Each row is a point on a landscape with many peaks, with its height.
From any point a climber steps to the highest of the 2 points nearest to it. It stops when none of these is higher. Distance is the straight distance between rows; heights are no part of it.
Z_575: 134 102 134 71 118 171 129 132 127 131 118 57 100 146 117 152 123 131
 153 90 135  h=4.71
Z_348: 144 112 114 67 107 95 145 157 117 88 150 167 134 128 145 147 129 117 163
 120 135  h=2.63
Z_424: 96 137 128 165 125 74 104 136 161 93 126 138 129 139 143 148 112 109 119
 117 136  h=3.77
Z_656: 106 108 140 94 143 165 141 123 164 174 80 85 91 148 94 77 137 143 153
 115 124  h=3.59
Z_52: 115 137 142 120 179 94 157 160 117 203 120 116 201 101 175 90 140 130
 147 98 200  h=2.49
Z_671: 127 147 124 123 108 123 141 164 131 74 164 183 169 146 142 174 128 106
 159 145 103  h=2.36
Z_674: 100 118 171 165 125 98 97 140 118 109 160 91 158 154 115 172 138 140 127
 166 83  h=5.25
Z_571: 163 138 134 90 165 120 156 136 182 140 134 138 104 111 108 161 174 132
 118 172 145  h=0.85
Z_505: 93 130 92 146 150 153 122 98 176 109 147 130 133 108 109 133 136 128 105
 144 116  h=5.42
Z_542: 172 76 132 66 127 130 147 128 132 158 149 130 133 117 124 108 135 127
 164 128 115  h=3.19
Z_680: 104 156 132 91 152 157 169 166 110 157 117 126 153 169 105 100 150 113
 107 77 132  h=0.37
Z_901: 115 141 167 191 146 91 94 123 178 166 127 167 162 121 143 140 116 129
 149 173 125  h=1.41
Z_115: 120 150 95 165 70 110 110 171 123 62 147 177 149 130 146 144 111 129 141
 142 102  h=2.10
Z_607: 161 123 131 121 106 142 61 135 124 126 156 115 106 163 142 90 116 142
 125 107 118  h=3.67
Z_101: 98 163 119 91 169 140 149 135 141 139 73 139 117 132 109 129 121 180 147
 96 183  h=3.07
Z_282: 111 149 93 147 135 117 159 129 189 147 112 143 142 68 142 146 153 86 75
 167 151  h=3.45
Z_953: 103 136 98 96 133 108 113 137 162 100 108 191 82 127 98 95 129 181 141
 129 142  h=2.61
Z_418: 182 134 157 112 137 163 101 108 83 174 139 152 114 142 133 120 123 174
 125 142 125  h=3.47
Z_49: 106 117 148 124 84 160 124 139 101 153 105 96 121 172 128 82 115 102 137
 87 107  h=4.49
Z_479: 99 125 157 116 144 62 162 157 96 151 99 169 169 135 97 98 136 144 143
 106 127  h=1.94
Z_19: 120 119 146 146 164 114 135 118 126 195 108 116 153 112 85 96 132 143 96
 89 128  h=2.18
Z_450: 129 89 117 80 94 136 120 136 85 131 122 100 144 155 140 69 106 95 160 78
 123  h=4.95
Z_582: 114 132 131 93 93 100 138 167 102 102 143 147 128 164 153 109 136 105
 116 125 117  h=2.89
Z_518: 139 128 127 111 105 125 112 121 151 138 103 101 50 111 99 138 167 120 67
 163 151  h=0.62
Z_219: 167 127 136 179 107 128 111 115 133 125 118 134 105 116 74 144 121 108
 106 93 111  h=2.53
Z_238: 89 137 107 151 159 117 91 105 181 130 135 129 126 112 170 120 108 136
 126 139 159  h=4.50
Z_488: 76 156 97 99 107 104 91 194 100 90 120 139 161 153 129 120 109 171 127
 79 145  h=5.10
Z_196: 67 105 101 121 120 162 146 128 127 100 122 102 155 127 125 143 99 143
 165 104 104  h=4.03
Z_572: 115 162 152 121 162 92 161 170 139 173 110 152 172 140 177 120 125 117
 154 103 178  h=2.29
Z_724: 140 139 117 131 138 133 110 139 55 47 161 102 124 161 134 145 118 165
 139 93 121  h=5.61
Z_867: 131 122 105 153 108 137 132 116 66 93 164 100 150 89 143 152 112 137 98
 116 112  h=3.41
Z_828: 149 92 96 143 130 149 150 88 193 133 130 157 146 87 151 124 124 62 158
 173 113  h=5.28
Z_878: 95 145 129 95 140 101 194 171 116 151 89 167 166 121 131 132 132 128 154
 95 164  h=2.11
Z_468: 129 113 168 133 100 103 119 120 92 164 137 154 131 128 157 121 131 126
 119 189 104  h=1.54
Z_645: 184 123 151 109 156 127 169 112 144 158 122 162 122 123 171 140 122 107
 183 141 169  h=3.72
Z_251: 117 141 138 126 138 128 131 86 64 75 121 99 107 163 154 137 110 127 124
 101 152  h=5.08
Z_977: 158 133 146 167 166 87 128 135 214 176 107 161 134 98 139 122 135 134
 172 153 158  h=1.70
Z_367: 141 128 149 159 175 70 133 124 193 153 79 143 104 119 94 119 127 131 155
 95 157  h=1.95
Z_341: 180 94 153 80 144 117 166 123 110 184 107 159 134 116 141 99 128 133 201
 138 148  h=3.44
Z_739: 114 118 121 98 136 170 118 134 159 109 149 68 93 151 83 152 144 143 119
 115 119  h=5.21
Z_913: 163 153 164 138 140 148 117 78 81 139 119 136 98 144 130 173 115 153 123
 154 137  h=3.73
Z_898: 109 119 157 150 136 118 107 120 89 156 130 126 162 115 105 158 105 193
 131 112 123  h=2.39
Z_749: 136 78 119 138 148 115 135 99 181 133 150 112 150 111 142 107 107 66 171
 109 122  h=6.66
Z_731: 90 108 101 105 163 158 182 76 130 97 115 141 135 117 116 131 110 121 167
 124 119  h=4.57
Z_302: 118 115 120 124 131 173 124 97 78 103 123 50 114 143 131 144 95 150 140
 77 128  h=4.63
Z_619: 95 144 97 196 129 159 84 107 157 116 152 122 163 95 126 151 108 141 105
 147 97  h=4.56
Z_347: 128 115 90 108 156 148 150 82 178 105 126 169 104 127 151 104 116 94 173
 155 129  h=5.29
Z_118: 120 87 110 115 114 126 144 101 128 105 132 118 129 125 138 96 100 75 159
 82 120  h=5.59
Z_508: 176 114 138 103 112 140 109 126 100 164 147 99 127 93 154 148 114 125
 113 90 166  h=3.14
Z_662: 105 164 106 92 134 166 190 150 128 132 114 140 120 126 118 135 154 114
 82 108 136  h=0.45
Z_233: 86 127 93 173 114 147 113 141 116 54 129 100 140 137 144 139 80 137 166
 88 98  h=3.57
Z_269: 138 102 137 198 82 98 113 145 80 96 142 87 147 108 109 142 112 136 119
 120 77  h=3.04
Z_197: 145 103 114 196 95 111 124 124 103 78 128 95 115 95 68 149 128 114 94 95
 94  h=2.76
Z_149: 154 132 150 127 149 139 113 95 138 126 139 147 124 157 193 149 95 104
 179 134 163  h=4.12
Z_926: 178 120 147 75 108 135 92 130 80 155 136 120 101 134 164 109 119 153 127
 123 157  h=3.35
Z_717: 157 135 108 108 83 153 129 168 163 150 123 197 116 114 115 105 133 132
 129 152 106  h=1.64
Z_601: 144 133 152 158 134 107 117 91 81 95 140 146 133 163 163 142 95 113 151
 114 130  h=4.62
Z_652: 136 136 142 148 135 104 99 168 83 68 189 111 145 177 126 160 138 163 141
 139 94  h=6.36
Z_981: 133 136 178 126 131 116 156 84 76 118 114 118 105 147 105 188 148 123
 118 163 128  h=4.01
Z_357: 110 133 115 161 129 179 121 131 114 84 153 76 119 149 75 145 139 151 109
 116 81  h=4.59
Z_908: 137 115 137 126 115 146 133 126 123 159 143 124 149 90 102 171 121 148
 121 137 105  h=2.64
Z_312: 155 90 114 96 106 147 118 119 102 132 145 116 114 101 93 116 127 172 128
 118 109  h=2.91
Z_457: 147 127 160 162 149 133 141 94 127 165 103 101 124 113 87 140 121 104
 104 85 126  h=2.34
Z_158: 114 134 109 185 107 126 84 141 113 115 177 112 171 84 171 161 119 151 90
 142 123  h=3.85
Z_906: 139 141 134 163 160 121 154 107 187 151 85 125 109 111 95 131 140 101
 120 130 138  h=2.15
Z_159: 126 102 94 88 75 143 104 160 88 74 144 85 102 162 157 79 110 123 156 95
 114  h=4.46
Z_934: 143 132 112 102 115 136 127 124 170 96 113 114 79 113 99 198 155 119 102
 171 141  h=0.73
Z_172: 78 148 114 84 153 119 134 132 126 120 115 154 101 137 134 104 130 176
 116 128 160  h=2.85
Z_229: 116 155 116 163 95 136 93 145 124 83 136 123 94 162 101 130 146 137 95
 141 98  h=5.05
Z_616: 127 115 180 147 108 64 134 145 101 138 123 162 137 144 101 111 135 123
 123 138 99  h=1.75
Z_155: 144 131 110 196 115 104 118 79 100 73 133 166 132 112 136 144 109 92 116
 140 119  h=4.06
Z_65: 180 143 103 99 117 154 127 134 178 159 138 180 84 114 138 75 158 123 109
 173 121  h=1.49
Z_612: 138 124 138 131 138 116 141 75 80 75 154 138 129 143 151 186 141 112 135
 202 128  h=4.51
Z_810: 96 167 102 117 100 138 96 177 124 87 145 106 114 148 125 127 131 155 88
 99 136  h=5.74
Z_862: 109 126 141 161 130 102 138 96 108 151 133 175 165 103 141 133 150 119
 107 210 115  h=1.34
Z_375: 134 141 166 128 159 122 112 132 182 150 156 118 139 131 124 180 150 142
 117 182 136  h=1.00
Z_139: 140 132 101 134 113 164 134 91 74 63 161 139 129 125 139 165 147 136 123
 210 90  h=5.14
Z_841: 160 141 134 129 151 138 113 130 185 188 145 125 112 131 133 68 162 127
 97 168 111  h=1.33
Z_889: 101 146 104 129 121 168 165 89 87 86 131 124 124 132 137 144 164 95 80
 193 108  h=4.48
Z_378: 136 111 106 88 179 105 164 154 157 181 105 88 165 86 131 105 133 131 145
 77 202  h=2.71
Z_432: 132 132 98 134 65 109 123 163 115 114 133 210 132 101 136 102 125 125
 102 144 103  h=1.84
Z_959: 136 147 151 198 123 100 108 119 154 158 112 195 165 121 117 142 142 107
 106 199 107  h=1.18
Z_526: 139 171 160 153 173 143 98 111 171 183 120 121 112 151 137 127 141 144
 106 163 142  h=1.17
Z_584: 99 137 155 119 99 84 122 174 168 124 125 135 120 160 148 123 141 89 118
 143 127  h=3.24
Z_905: 151 114 113 82 146 149 120 139 145 166 127 86 146 103 151 117 118 116
 141 68 182  h=2.92
Z_429: 103 95 150 125 111 144 139 122 157 189 90 77 124 121 143 80 120 101 133
 108 119  h=4.00
Z_689: 110 120 154 150 123 128 115 135 74 160 123 119 150 143 68 96 120 165 113
 79 95  h=2.17
Z_770: 138 152 122 86 140 145 152 139 159 155 108 98 75 124 128 118 159 109 77
 120 162  h=0.53
Z_666: 115 126 111 133 122 147 151 100 147 131 111 111 126 112 146 136 162 62
 75 190 133  h=3.94
Z_663: 115 154 119 106 194 150 161 132 164 172 75 114 107 141 92 71 141 170 147
 104 154  h=3.30
Z_353: 168 129 107 139 61 159 75 174 91 97 156 93 101 148 144 90 113 137 119 90
 106  h=4.02

Call two points neighbours if one is among the 2 nearest of the other. Go from one point of each pair to the other, from neighbour to neighbour, staying as high as possible. Name the lowest point that can't be avoided.
Z_749 and Z_347 => Z_828
Z_347 and Z_251 => Z_233
Z_652 and Z_739 => Z_302
Z_810 and Z_739 => Z_357

Where does a climber stop that starts at each point below?
Z_862 => Z_139
Z_680 => Z_139
Z_662 => Z_505
Z_977 => Z_505
Z_526 => Z_505
Z_508 => Z_139
Z_19 => Z_505
